A landscape with many peaks, sampled at points; each row gives a point and its height.
A climber steps from a point to whichever of its 2 nearest points has the largest rise for the distance, and stops where none of them is higher. Distance is the straight distance between rows; heights are no part of it.
ror: [  8.0 -31.2  13.8  -1.5  11.9  10.9  -0.5 -27.2  -6.1  -3.2  -5.1  -3.2
  -9.7   7.6  -6.0  31.0  -8.7   1.5  12.8   2.3  -0.5 -22.1  10.8  10.2
 -36.6  -9.6   7.4  -5.1  30.6]  (h 1.82)
niz: [-12.6 -30.8  -5.3  18.2   9.6  16.1 -15.9 -15.5   3.2 -11.2 -20.7 -10.2
   8.6  -1.5  -4.1  20.7  -3.6 -21.4   0.1  28.5  -7.4 -11.7  -4.0 -17.1
 -16.9  -4.3  19.5  -3.5   7.8]  (h 0.98)
kaza: [  0.2  13.0 -18.1   9.4  -8.3   4.2   8.5  12.2  20.3  -3.7   2.8  14.8
  10.1 -13.7  -4.6 -19.5   3.4  20.8  -2.4   8.5 -19.9  25.0   6.5 -11.0
  15.6  -5.3  -5.8   6.3 -15.3]  (h 6.86)
Dapor: [ 18.6   9.8  -5.0 -11.4  -0.3  16.2 -10.8  -1.7  33.5  -3.9  -5.4   2.4
  15.4  -0.4 -23.9  -3.9 -16.3  21.2  23.5 -11.7 -33.8  27.0  17.0 -10.3
  15.4   0.3 -17.4   8.1   7.6]  (h 7.57)
Sif: [-30.3  11.3   0.1  -0.6  -5.1   8.2  -6.1  20.3  -7.4  -3.4   6.0  -6.0
  -4.1 -13.6  17.3 -21.9  -5.1  -0.3  16.3   8.5 -28.2  33.5  -3.7 -20.8
  14.3 -23.2   5.5  27.7   2.1]  (h 0.87)
banav: [-11.3   2.8   4.8  18.6   6.2  10.1  -0.6   8.4   3.5   3.9  10.8 -32.8
  18.9  12.8  -6.6 -20.5  23.4  14.2  24.6  -1.2 -16.8   3.3   2.3   6.6
  -7.7   3.9 -12.8  -2.9 -11.2]  (h 5.54)
nida: [-36.9   2.4  18.0  -2.6  11.1   3.0  -1.0   6.2  -2.6  13.3  -8.4   3.0
   8.0   0.0  12.2 -19.5  -7.2  11.6  22.4  -6.7 -18.7  21.7 -10.4 -18.6
   5.1 -18.7 -12.2  33.0  10.4]  (h 1.09)
Kuge: [-10.3  13.3 -15.5   0.9  -9.4 -18.3   2.0 -26.6  -5.8  13.5   8.9  -4.2
  20.2  12.0 -37.2  -0.5  18.5  -1.4 -10.0  -2.6 -29.7 -42.4  -9.4 -12.5
  -8.6  28.1   8.3  -5.4  -8.9]  (h 1.65)
kat: [  4.0 -23.3   8.2 -25.9   9.9   0.9   0.1  -8.3 -25.7 -21.6 -14.3 -26.0
 -20.2  -5.5   9.7  16.6 -10.5 -22.7  -9.0 -10.4  -3.9 -15.8 -12.1 -11.7
   1.7 -23.4  -5.4 -11.0   2.6]  (h 4.31)
peba: [  4.4  -7.9  -1.9 -42.0  -0.3   8.0   5.6  -0.5  13.5   5.5 -20.1   6.9
   9.3 -11.9  -5.8  -9.7  -1.9  23.8   4.0  11.8  -5.9  -0.5 -20.9   1.2
  30.1 -14.4 -24.8  13.6  10.0]  (h 4.58)
poge: [-16.9   3.6  17.6  -2.3   7.3   1.3 -17.6 -22.8   3.2   5.5  -5.4   2.5
  29.8   8.0  -2.1 -11.0   1.8   8.2  -9.9 -11.9 -16.2  -1.3  -8.0 -11.0
 -21.2  -7.7 -27.7  29.6  23.4]  (h 1.47)
lag: [ -7.6  21.3 -18.4  32.4  -8.6   2.1  -4.8  -0.2  20.3   4.7  17.7  -3.9
  11.4 -12.0 -12.4 -25.8  11.2  -5.6  -2.0   7.4 -16.7  21.6  -4.2 -15.4
  -0.6  10.1   7.6  10.2 -15.1]  (h 6.51)
pim: [ 32.9   1.5  -2.1   2.7  -2.5  20.2  -5.0  14.7   3.2  -8.9  17.4  19.7
 -24.0   0.2  -1.8   6.4 -27.9   3.9   1.4   7.2  25.4   5.8  20.4   8.2
   1.6  -8.3  17.3 -14.4 -27.1]  (h 5.09)
Gafun: [ -1.5  -0.6  -8.6   3.8 -16.6  21.1  -4.4  15.9  -0.4  -8.8  19.0  11.2
 -20.4 -13.0   8.7  -0.5 -23.7 -11.5 -12.9  17.0  -0.1  21.4  -0.5  -5.2
  26.5 -10.0  -3.0   8.3  -9.8]  (h 5.05)
vosu: [ 17.4  -4.1 -15.3  -8.2 -15.6 -10.9  18.2  11.6  13.0   3.0 -12.9  19.5
   6.0  -0.9   5.3  -2.1   5.2   3.8 -13.2   2.7  19.5   4.4  -9.1  19.0
  21.1  16.4 -11.2  -4.6  10.5]  (h 7.16)
lus: [ 16.3  -9.5 -15.2  18.7  -2.9  -7.7  11.5   7.7   7.7  -0.4   2.3  10.8
   6.3  -0.5   0.1  -4.5   8.0  10.7 -14.4 -11.8  22.3   3.0 -13.0   4.8
 -27.6  -3.1  12.6   1.7   7.4]  (h 7.54)
kof: [ -5.9  37.4   0.0  19.6  -2.1 -23.6   9.4   4.8 -20.6   1.9  34.4  20.4
 -36.6  -0.5   3.9  -9.0  -1.5  -1.7 -15.4   2.3  15.2   4.5  -0.3  -1.3
 -25.3  -5.1  27.6   6.7  20.0]  (h 6.34)
maduz: [ 14.2 -17.1  11.0  -2.7   8.5  28.1   7.0  11.5 -15.5  -1.5  -4.9   0.3
 -15.3 -12.7   1.3   2.8   0.9 -23.6  22.1  34.1  51.5   0.6 -18.6  -4.4
   6.3  -5.5   8.6 -15.3 -14.0]  (h 2.22)
Zila: [  5.9  17.2 -14.0 -25.2  12.0 -14.4   6.6 -13.4  11.3  12.9   9.4  -7.4
   1.2   2.6  -9.6  -9.4   3.1   3.9  10.1  -8.2  -3.0  -4.7  -6.4   7.9
 -13.7  -0.4  14.9  24.8  40.1]  (h 5.60)
kadop: [-24.7  29.2   8.3  19.6  -3.6 -22.1   8.2  -7.1 -24.6  10.9  12.2  21.5
 -31.2   3.8   9.8  -8.3  16.0 -10.2  -0.5  14.4  34.4 -11.4   3.5  -4.0
 -12.1   3.7  29.0   3.0  -0.2]  (h 5.66)
buz: [-31.3  -3.3  15.4   0.2   2.1   7.3 -13.2   0.8 -17.1   2.2 -16.6  -0.1
  24.1  -4.3   2.9 -29.8  -4.6   9.6   1.2 -13.7 -11.7  20.0 -20.9 -26.0
 -17.2  -9.8 -24.7  24.9  26.3]  (h 1.28)
kasob: [ 16.0 -14.7   5.9 -36.7   0.7  -3.5  14.6 -13.4  -9.6 -24.3   0.6  -8.8
 -31.9 -17.7  -7.4   9.0 -17.0 -15.6  -9.8  -2.4  14.9   0.8 -12.6 -10.5
  16.4 -10.7   9.2  -1.2  10.6]  (h 3.16)
Funi: [ 17.4   2.6   3.6  25.8  -6.0  36.8  -7.8  25.8   1.0  -4.9  17.6  12.3
  -3.3   1.0   3.9  19.7 -12.1   2.5  11.9   2.9   4.1  16.8  21.9   9.8
   9.1   1.9   4.8 -13.7 -32.1]  (h 4.56)
lapob: [ -4.1 -16.9 -15.3  -7.3  -2.5  -5.7  -9.8   6.3 -19.5 -10.3 -49.1  -6.9
  12.2  -4.8  17.0  -7.3   4.8 -10.7   2.8   4.2  20.9 -13.9   1.3 -10.5
 -15.3 -22.1  -5.2   1.6  -1.6]  (h 1.02)
kuni: [ -0.5  -9.0  14.8  -5.2   8.3  20.5   5.8  -9.6  -3.2  -3.8   2.4   1.9
 -21.9   1.2  11.7  13.6   2.6  12.1   5.1  20.3  13.4  -8.9   0.0  11.0
 -21.2 -19.2   9.4   4.4  20.0]  (h 2.09)
vek: [ 11.6  -0.8  -6.7  -1.6  -0.7 -17.3  14.3  12.5 -10.0   1.6  -3.3  -2.3
 -11.3   2.0  -3.9   9.9  -0.5 -27.6  -7.9 -20.9  17.8  -1.2   5.6  15.2
  18.9  24.2  -5.3 -26.5 -16.8]  (h 0.77)
Fusib: [ 14.6 -37.3   2.8 -21.7   8.6  21.1  -6.3   9.0 -12.7 -24.6 -20.8  -4.3
  -2.3  -7.3   5.3   5.3   1.2 -15.9  15.3  29.8  30.4 -18.6 -13.2  -2.4
  13.3 -16.9   5.6 -20.3 -20.5]  (h 2.85)
laz: [ 14.7 -39.5 -19.4  -2.1  -0.8   9.5  -8.7  -7.4  12.3 -13.6 -39.5  -7.0
  12.7  -2.0  -1.4  13.3 -23.2 -28.7 -12.4  41.3   1.8  -9.1  -3.7 -16.5
  -7.0  -3.1  18.6  -4.4  -4.2]  (h 0.75)
tigi: [ 21.6   8.3 -18.7  -4.8  -5.8  -9.1  19.4   4.1   9.7   3.5 -10.3  33.3
 -11.8 -25.0  -4.0 -13.5   3.8  -1.0   7.2 -12.4  55.9   1.1 -16.9 -10.0
  18.5  12.7   2.4  -9.3  -7.8]  (h 7.42)
luv: [ -6.0  15.7   7.5   8.3  -0.5 -37.9  17.5  18.4 -17.0  20.3   1.8   4.5
   1.6   3.6   4.9 -10.4  38.3 -12.8  24.1  -2.5   7.8  -3.0 -14.8  12.0
   5.0  33.1  -2.7  -3.7 -17.2]  (h 5.23)
suvez: [  4.1 -19.5 -26.7  19.6   0.0  16.1  -8.3   2.4  33.0  28.3  -2.4  -7.8
  23.2  -2.9 -21.5  -2.6   1.2 -22.8   9.9  25.6  -3.2  -2.7   6.4   0.7
   7.4   6.5   1.8   3.9  -0.4]  (h 5.81)
ved: [ 11.8  -0.8  -8.4  -3.6  -7.1   5.5  -0.8   7.7  -1.1   4.6 -14.5  20.2
 -10.8 -14.8   3.1  -4.1 -18.4 -24.1   0.9   1.4  51.3  -0.7   2.9  -2.1
  17.4  -0.1  14.2  -2.8 -18.8]  (h 6.52)
gaboz: [  3.2   6.0   2.1 -40.3  15.3  -2.6   9.3 -10.5   1.8   2.0  -4.0   6.9
   2.9   6.5  -4.9   2.9  -9.4  16.6  22.6 -15.2  -1.6   8.5  -4.6  11.5
  -2.2 -11.8 -10.1  25.5  31.9]  (h 5.22)
rim: [ -9.5  16.8  -9.4   0.8  -1.1 -13.7   8.3 -20.3   3.4  15.7  14.7  -6.7
   3.0  13.4 -27.0   8.5   8.0  -0.5  -5.4   3.1 -19.8 -12.0   4.6   6.5
  -6.3  33.3   6.1  14.0   5.2]  (h 1.79)
fazoz: [-18.7  11.2   4.1   9.0   4.6 -25.5  -9.2 -11.0   9.3  23.8  -8.0 -17.6
  21.2   9.4  13.5  -0.1  -3.8  -5.3 -22.2 -20.3 -29.3  -8.9  17.2 -15.2
  15.5  -4.3  -7.3  -7.3 -11.1]  (h 3.33)
sufe: [ -3.6  29.8 -11.8 -13.5   1.5  -3.8  -6.7 -11.6  19.8  -4.3   6.5   2.8
  27.0  -0.3  -7.0 -13.5  -6.0  27.9 -21.7 -17.0 -26.5  26.9 -13.5   3.2
   7.1  -1.1 -11.4  15.3  13.9]  (h 6.20)
Rutat: [-27.4  -9.9  16.5  34.0  -6.1  -6.8  -6.2   7.1  -8.2  -4.4   0.9 -28.9
   6.8   2.6   9.6 -20.0  14.9   2.4 -24.7   0.2 -18.0  -5.2  -6.0  -6.4
  -5.5   6.9 -27.0 -15.9 -12.3]  (h 7.14)
vires: [ 28.8  -2.3 -19.5   5.4  -0.8  -4.4  18.6  20.8  10.9  14.3 -11.4  26.0
  12.1 -19.1  -5.8 -11.6  20.0  -5.3  15.0  -9.8  31.4   2.3 -31.4   8.4
   5.2  19.9 -11.8   2.0   4.9]  (h 7.67)
Teti: [ 12.6  -1.5  -6.1   1.7 -11.6  18.4  -1.5  13.9   5.3  -7.4   3.6  28.9
 -27.9 -24.8   1.6   2.4 -19.4 -20.7  -5.1  35.5  29.4  14.5 -14.7  -4.5
  15.9  -2.9  13.3  -5.6  -9.3]  (h 5.67)
lipa: [-15.9  18.8   0.2   8.4  -1.9 -21.3  12.6  -2.2 -13.9  24.1   7.9   4.3
  -8.0  -1.1   3.0  -9.9  29.7 -10.8  -2.5   5.7  11.5 -25.3  -8.0   2.1
   0.3  17.0  14.0   7.8 -12.0]  (h 5.78)
Suzu: [  5.2  -3.7  -2.9  32.8  -9.1  20.2  -1.9   6.3   7.1   5.5  21.3  -1.7
   5.5   2.1  -3.7  14.8  -9.9  12.0 -16.7  -0.6 -10.4  11.1  24.7   9.5
   4.1  11.8  10.5 -22.2 -39.6]  (h 4.22)
fev: [  7.2  -4.8  -1.6  17.8 -14.0  16.8 -14.4  33.3 -20.3 -15.6   1.9  -0.2
 -18.2  -1.3  10.4  -6.8   7.0 -15.7   6.1   2.8  16.5  15.0  -2.4   9.1
 -12.5   5.8  -3.0   9.8  -3.6]  (h 5.51)
dite: [  3.9  -5.0  17.5  -3.9 -18.2  -4.6  -8.6   4.4 -19.4 -27.4  -1.5 -20.4
  -4.1   9.5   4.0  -8.7  -1.6  -6.1 -20.2 -13.4 -21.3  20.9 -23.6  -1.7
   6.5  12.1 -34.1  -2.0  14.6]  (h 7.07)
fuda: [-10.4  -2.9  23.2   4.5   7.7 -11.8   3.5 -10.0  -6.4   0.7  17.0 -33.3
  -4.2  10.3   7.4 -16.7  16.1   4.6   8.0 -25.7 -19.1  -0.8 -20.9   0.5
 -12.5 -14.0  -0.8   5.5  17.8]  (h 4.63)
fese: [-14.7   6.5 -15.8  -3.6  -2.8  -9.7 -13.9  -9.4   8.7  21.6 -31.1  11.1
   2.6  -4.2   3.6   2.9   6.0   2.6   7.8   7.6   0.3 -13.9  33.5  -4.0
  -5.4 -12.4   8.7  17.4   4.5]  (h 1.62)
movi: [-15.7  -8.5  -1.0   2.1 -12.4  -2.0  -0.6  15.0  -8.1   5.4 -12.9  -8.5
  10.7   3.1  31.8   9.9 -14.6  -6.1 -19.8  -2.6  26.3 -26.3  13.5   5.4
  21.7  -8.1 -20.1 -32.9 -12.1]  (h 2.01)
Vebu: [ 40.2  -2.2 -10.1  -7.4   7.8  18.7   2.8   0.3   6.9  -5.1  25.0  38.7
 -29.8   8.1  -9.1  15.0 -23.1  16.4   2.1   4.8  28.4  -2.0  13.9   8.9
  -6.7 -11.4  24.0  -7.7   6.9]  (h 5.61)
zegur: [ -2.0  -4.4  30.0  -5.8 -12.0   7.1  -7.9   7.9 -26.1 -18.0  -4.3 -13.7
 -17.9  11.3  16.7  15.3  11.2  -6.2   0.4  -2.7  -4.4   0.2  13.8  16.4
  -5.5  19.8 -21.0  -0.8   1.4]  (h 3.34)
Kise: [-16.4  -9.8   8.1  21.5   5.1 -27.9  17.2  16.5 -21.9   8.9  18.2 -13.2
 -13.0   5.7   6.4  -0.7   1.6 -30.2  -2.7 -21.9   1.8 -20.0   2.2 -14.8
  -2.4   2.0  14.0  -5.2 -14.9]  (h 3.09)
dobi: [  1.8  15.4  -8.8   7.5   6.2 -17.4   9.6  -6.3  -8.8   0.0  21.0   2.3
 -15.7   1.7  -0.9   2.1   5.8  12.1 -15.7 -13.1   2.6  -3.9  -4.1  -0.5
 -36.8  -7.6  27.4   8.1  15.4]  (h 6.97)
nunob: [ -3.1 -10.2   6.4 -11.1  -6.4 -13.8   1.4   2.1 -17.2  -4.8 -17.7 -21.7
   1.2   8.3   9.1  11.6 -10.4 -20.8 -19.1 -19.5   6.8  -3.4  11.6   9.1
  27.7   1.0 -23.8 -22.6  -4.8]  (h 1.32)
nikur: [ -1.0   6.9  -8.8  -7.4  -8.2  -4.6  -4.6  10.2   3.2   5.7  -0.6   1.0
  -6.0  -9.4   8.8  -4.5 -21.1 -15.4 -14.1 -12.2  -8.2  15.2  17.8   2.2
  19.2 -10.0   3.1  10.3  -1.5]  (h 4.42)
Gal: [ -4.0   1.9  21.0  14.4  -7.2 -13.5 -11.5   1.6 -11.4 -28.3  -2.2 -39.1
  16.6  12.2   0.4 -17.0  15.8  -4.6 -22.2 -22.1 -21.1  15.0 -13.8  -5.8
 -11.1  12.1 -32.3 -17.5  -5.0]  (h 8.40)
nenu: [-12.7  14.5   8.6  19.9  -0.1   2.4   2.5  16.7 -18.3  12.1  32.9   0.5
  -9.2   3.7 -12.9   6.2  -1.6  -5.5  -2.2  -9.0 -11.8   8.3  21.2   3.8
   3.1   7.7  19.5  -3.5 -44.0]  (h 3.81)
bib: [-14.1   8.2  20.7   1.2  10.3 -26.9   3.0   5.2 -16.1   7.2  23.8 -30.7
  -9.8   5.4   0.1  -2.1  11.4 -19.9   6.2 -24.3 -22.3  -3.8  -7.8  -1.5
   1.6   3.8  13.5  -4.0 -11.3]  (h 3.90)
gero: [-18.6   3.4   8.1  19.8   3.7  17.7 -20.2 -30.5  10.4   0.5 -17.2   3.4
   5.0  -4.4  -4.0  16.9  -0.4  -7.2  -0.1  22.0 -22.1  11.3   1.3 -26.2
 -32.8 -13.7  10.8  12.5   9.0]  (h 1.16)
das: [  1.5   3.2  22.3  -9.2  -1.9   8.5   2.2   5.6 -11.6  -2.2  -2.3   1.5
  -6.8  21.8  12.0  25.4   2.8  12.6  10.5  -5.4   7.5  -1.1  21.8  35.5
  -5.9   7.5  -4.5  -9.4  -3.6]  (h 2.87)
zudi: [ 18.3  -7.0   9.6 -14.2   4.3  21.7   5.1  -1.0 -11.8   0.0   2.0   2.7
 -14.9  13.3  -7.7  24.8   1.1  28.5   8.4   8.4  14.6 -15.9  28.8  21.1
 -21.4  -4.3  13.3 -24.8 -15.8]  (h 2.55)
rilam: [ 31.5 -15.5 -23.2   6.7   3.6   7.5   7.6 -11.1  29.9   6.4   2.9  11.5
  -4.1   1.2 -19.1   6.7  -9.4   7.4  -0.6  -8.7  12.7 -11.1   8.2   3.5
 -21.9   3.7  16.6  13.1   9.4]  (h 8.04)
fulub: [ -1.1   6.1   6.9   4.1   3.6  -9.9   1.1   5.0 -16.6   4.1   5.3 -19.9
   9.9   1.0  -7.9 -12.8  42.0  -5.8  13.8   0.7  -7.2   7.4 -18.4  16.3
   8.0  26.1  -6.7  -1.5  -7.6]  (h 5.04)
pavil: [-16.4   6.1   7.6   3.5   5.7 -23.2   3.7 -32.9  11.4   4.7  -6.8 -11.3
  19.7  18.2 -10.3  16.8  12.8  -5.2  -5.7 -19.2 -36.9 -37.9   5.8 -20.3
 -10.9  18.8 -16.6 -14.5  16.4]  (h 1.33)
vef: [ -6.9   3.9  13.0   8.2 -13.9   5.0 -28.0  22.9 -32.4 -22.4   2.5 -18.0
 -16.3  11.8  10.5  -6.0  16.0  -5.6  20.5   8.0  -4.8  12.4 -12.2   0.3
 -31.3   2.0  -2.0  23.7   5.7]  (h 4.73)
vure: [-29.0  -1.4  20.4  12.1   7.4   3.3 -23.4 -40.0  19.1   8.2   1.3  -2.9
  17.5  -6.4  -2.6  -1.5   3.1  -8.4  -4.6  10.9 -24.6 -11.2  -8.6 -24.8
 -28.5 -12.8  -5.6  17.6  26.2]  (h 1.30)
fal: [ -1.5  -1.6 -18.8  25.2  -1.5  20.0 -13.8  -5.2  29.5   7.8   2.9  -9.9
  19.0  -6.7 -27.9 -12.6  -6.1 -10.3  11.3   9.7 -25.1  17.0  24.5  -6.2
  -5.5  -1.5   3.9  11.8  -2.5]  (h 6.14)
kofeg: [ 34.1 -16.1 -23.8  -9.5   2.8  23.9  -6.8  -8.6  21.7 -12.1   6.8  -4.4
   2.7  -8.1 -23.4   8.5  -7.8  -3.7  -5.0   2.3 -12.1   0.5  -9.5  -3.2
  -1.4 -11.3   8.3  11.5   0.5]  (h 8.61)
dob: [-12.4  -5.1  20.1  -0.1   4.5  10.3   2.0 -16.1  12.6  -4.7  17.3 -34.7
  17.2  11.5 -15.0  -8.2  18.8   8.6   5.7 -14.0 -32.0  -7.0  -8.4   3.1
 -12.3   5.5  -6.9  -7.6  -2.3]  (h 5.15)
tugug: [ -6.7  -1.3   0.0  29.6 -13.4   0.8  -4.2  23.8 -13.4  -4.1   2.3 -11.1
   7.3  -1.0  10.7  -9.4  10.6  -1.2 -10.0   2.5   3.0  16.2  -4.4  -1.2
  -3.8   6.1 -18.4   3.5 -13.9]  (h 6.25)
gutab: [  8.4  28.9 -23.9  -5.3  15.1 -18.1   0.5  -7.3  22.5   0.1  16.2  -3.8
  21.2  11.0  -9.7  -5.8  11.8  12.2   2.6 -12.5 -20.1  19.0 -12.3  18.1
  -5.9  18.1  -2.3  18.5  28.1]  (h 5.94)
buzig: [ -9.3  13.8  27.8  -6.1  -8.1 -23.2 -17.8   5.1 -32.4 -19.8   0.8  -6.1
 -14.3  12.5  23.3  -2.3  25.8   2.0   8.9  -3.9   2.5   1.3  -3.6  17.3
 -28.2  17.6  -1.3   1.0   4.1]  (h 4.01)
devot: [-18.2  -3.9  -2.9  18.9   7.1  -9.4  -2.6  10.5   4.2  19.5 -10.1 -13.6
  27.0  10.1  18.1 -10.4  -8.2   4.2   8.7  -5.8  -0.7 -11.1  22.6  -7.4
  19.5 -19.4  -9.3 -11.9 -16.8]  (h 2.89)
suru: [ 16.9  -2.9   4.4 -14.8  -2.9  28.2 -12.6  -5.6  19.7 -11.6   7.5   9.3
   4.5  -2.4  -6.4   5.5  -8.0  22.1   7.7  -2.3 -31.7  10.6 -10.6 -11.1
   5.4  -3.2 -11.8  17.7   7.3]  (h 8.00)
Bape: [ 44.3  10.7 -17.5 -32.6  10.6  -2.1  18.5   0.2  12.1  -7.7  14.1  39.2
 -17.3   1.2 -11.0   1.0 -14.6  13.9   6.6  -3.0  29.5   6.4   6.8   3.3
  12.6 -18.5  19.5  -9.4  -0.3]  (h 6.03)
Nifam: [ 22.9  -7.7   1.3   5.0   0.8   6.7   6.8   5.7 -15.2   0.3   0.7  32.0
  -9.4  12.0  -5.7  29.1  -6.3  19.5   9.1   1.0  32.6 -32.6  36.8  21.8
 -15.8  13.8  16.3 -39.1 -21.4]  (h 2.27)
Did: [ 18.5  23.3 -14.4  -9.1  -5.1  -0.4   6.4  15.4  29.1   0.2   3.9  20.7
   9.4  -1.9 -11.2   0.6  -0.4  18.9  22.6  -4.3 -34.2  38.3  15.6  -3.8
  34.8   2.7 -14.5  -2.0 -11.0]  (h 7.20)
niti: [-20.5   8.7   0.0   8.5  -1.6  -0.7 -20.1  -0.9   7.5   9.1 -14.3  -5.9
  22.8   3.5  12.3 -16.1   1.1  14.1  -3.8  -3.6   2.6  12.9   2.9  18.1
 -15.4   1.5 -18.7  31.1  31.1]  (h 1.64)
Benef: [ -5.0   8.6   9.4 -25.7 -11.6   3.8  14.4  -9.5  -4.6 -15.9  16.8  15.1
 -41.3 -21.1   7.1   3.0 -16.7  -0.4  -8.8  14.0  18.4   5.9 -17.9  -7.3
  10.5 -17.6   1.7   5.0  28.0]  (h 2.52)
silad: [-14.8   4.1   9.9  29.1  -2.6  -9.5  -0.1  22.3 -25.2  12.0  17.2 -10.4
 -18.5  10.6   7.5  -2.6   4.1 -16.1  -7.0 -11.1   5.7  -0.5  28.8  11.7
 -15.1   2.9  19.9   3.8 -15.3]  (h 3.27)
Buzik: [ -4.9  -8.9   3.3 -44.9  12.7   9.0  -0.5   6.8  11.2   0.7 -11.3  14.7
  12.0  -9.2  -7.1  -0.9 -25.2  34.3  12.4 -18.0  -6.7  11.6 -15.4 -11.8
  14.9  -8.8 -14.6  18.5  23.2]  (h 4.89)
rura: [ -7.8   8.5  12.0  -9.6  -6.1  -2.5  24.7 -14.8   9.3   0.1  11.3  12.0
 -25.2 -18.6   2.0   8.5  -4.3  -3.4 -18.3   8.1  -1.8  -3.9   0.8  -0.7
  20.4   8.7  -6.4   6.0   8.6]  (h 2.15)
nivun: [ 11.3  -8.8  -6.8  -1.1  -3.8 -11.9  10.9  -3.2  13.4 -11.9 -11.0  25.7
   8.0   5.9  10.8   8.1   2.6  29.9  -8.8 -10.7  -6.0  13.0  -5.1  15.2
  12.2  22.4 -22.3 -14.7  -2.3]  (h 6.75)
nasu: [-18.6  -0.2   7.7  10.5  -0.3  11.0 -10.7  -9.3   2.6   6.1 -16.0   8.6
  12.9   7.4  18.1  -5.2  -1.8  10.6  16.8   6.7  -0.8   1.5  20.6   9.1
  -6.0 -13.7  -5.4  13.0  15.0]  (h 1.81)
Ruge: [ 10.8  -5.1  -5.1   5.3   9.9   1.9   9.7  13.1  -1.5  27.5  19.2   5.9
   5.9  25.0  -6.9  26.3 -22.5   3.4   4.2  -7.9  25.8 -36.2  39.2  17.1
  -2.5   5.5  19.8 -34.4 -22.6]  (h 1.94)
ril: [  3.0 -12.1   4.2 -35.5  -1.2  14.1   0.1  -4.0 -11.1  -9.7 -16.2   0.2
 -12.8 -16.1   6.2  -8.0 -10.6   4.2   2.6  16.2  31.5 -10.0 -17.1   3.6
  34.7 -24.7  -5.1  -9.7 -11.4]  (h 3.60)
rer: [ 13.5 -27.9   5.8 -20.7   9.6  15.7 -17.3  -2.3  18.0 -14.7 -35.1   7.6
   1.0  -5.0  12.4  11.4 -31.6 -30.4  11.0  47.3   0.6   2.6  -2.9 -17.4
   8.1 -13.3  22.6   2.3  -3.4]  (h 0.50)
dunuv: [ -0.7  21.8  -6.3  -7.3   3.1  -8.6   3.8 -14.7  20.4 -16.4  11.0  26.6
   8.0   1.5   7.0   6.3  -8.6  45.9 -24.5 -13.3 -19.7  31.2  -7.0  14.7
   5.8  13.8  -6.7  -6.1   6.3]  (h 6.45)
lusa: [ -7.8 -11.9 -28.8   1.9   1.8  -2.1 -14.1   6.7  -1.0   9.7 -30.7  -0.2
  19.4 -12.1   1.2   3.9   5.0  -8.3   9.3  20.7   4.6 -25.0  10.8 -12.0
  -7.9 -25.2  20.8  -3.5  -8.3]  (h 1.37)
kep: [  3.0 -29.9  12.8   3.2  -3.1  -4.7   2.3  -3.0 -18.6 -23.5 -10.0 -30.3
 -16.1  -6.1   6.0   1.0  12.8 -16.5 -15.9 -12.9  -2.1   2.3 -28.3  -9.6
  -7.8   2.0 -16.6  -5.0   9.9]  (h 5.76)
zumu: [ -1.5   5.0  -5.4  15.4  -0.4  -6.7  -9.2  -1.0   0.7   6.4   5.9 -24.8
   6.2   2.4  -6.5  -2.5 -19.0 -13.7 -30.4 -29.2 -14.4   6.7  23.5  -8.9
  13.2  -4.8  -1.0   2.4  -8.5]  (h 3.84)
Teme: [-17.7   5.9  -7.4  16.1  -6.3  -8.9  13.2  16.3  -3.5  22.2  -7.1  -4.6
  23.8   9.5  19.4   6.7   9.4  -2.2   4.2   1.0   8.9 -22.8  14.4  13.9
  18.1   4.8 -17.6 -23.9 -15.0]  (h 2.53)
vedok: [  1.8   7.6  -2.4   3.3   0.0 -13.6  18.7 -20.4  17.6   8.7  14.6   9.7
 -19.3  -0.3  -8.9  17.3  12.4  -2.8  -9.2   4.6 -14.5  -7.4  -6.0   3.9
  -0.1  32.3  -1.5  15.3  30.9]  (h 1.93)
Muzil: [ 24.1  15.8 -25.6 -24.4   9.6 -14.3  18.9   0.4   5.3  -7.0  11.7  18.8
 -13.6 -14.6   1.5  -7.2 -13.2  -2.3  -1.3  -9.9  27.8  10.0 -16.4   5.1
  28.1   1.0  15.7 -14.2 -10.5]  (h 6.66)
keveb: [-17.5  12.5  18.7   6.2  -0.2 -32.4 -10.2 -26.4   0.7   5.6   4.5 -15.3
  28.8  15.5 -22.6  -9.5  20.6   2.5  -2.1  -7.6 -34.9 -34.3 -13.4 -11.8
 -18.4  31.7  -6.5 -14.2  -0.7]  (h 1.50)
Gisi: [ 16.7 -11.6  -0.2  -6.3  16.3  21.0  -5.0 -10.8   2.3  -1.5  -3.8   7.3
   5.7   5.3   0.9  14.3   8.7  23.8  11.5  27.2   9.9 -18.4   4.7  18.0
 -15.3 -16.0  19.0 -14.6  -8.1]  (h 2.32)
div: [-11.3 -12.7   7.3 -36.6   7.7   2.2  16.8  -7.6  -2.6   5.8 -17.2  -6.7
   5.3 -20.7   6.6 -15.8   5.2  13.2  -1.4   8.3   1.9  -6.7 -19.2 -14.5
  33.9 -29.0  -4.0  -0.3  -1.9]  (h 4.20)

Where does a climber stop that starts at each point below?
ril: vires
keveb: Gal
fal: kofeg

Call two points neighbours if one is among the 2 nearest of the other. Go from one point of each pair to the other, from neighbour to neighbour, staying as high as possible. Name the lowest point that can't be avoided.
kofeg, lipa: kadop
vires, banav: Kise
kofeg, banav: fulub
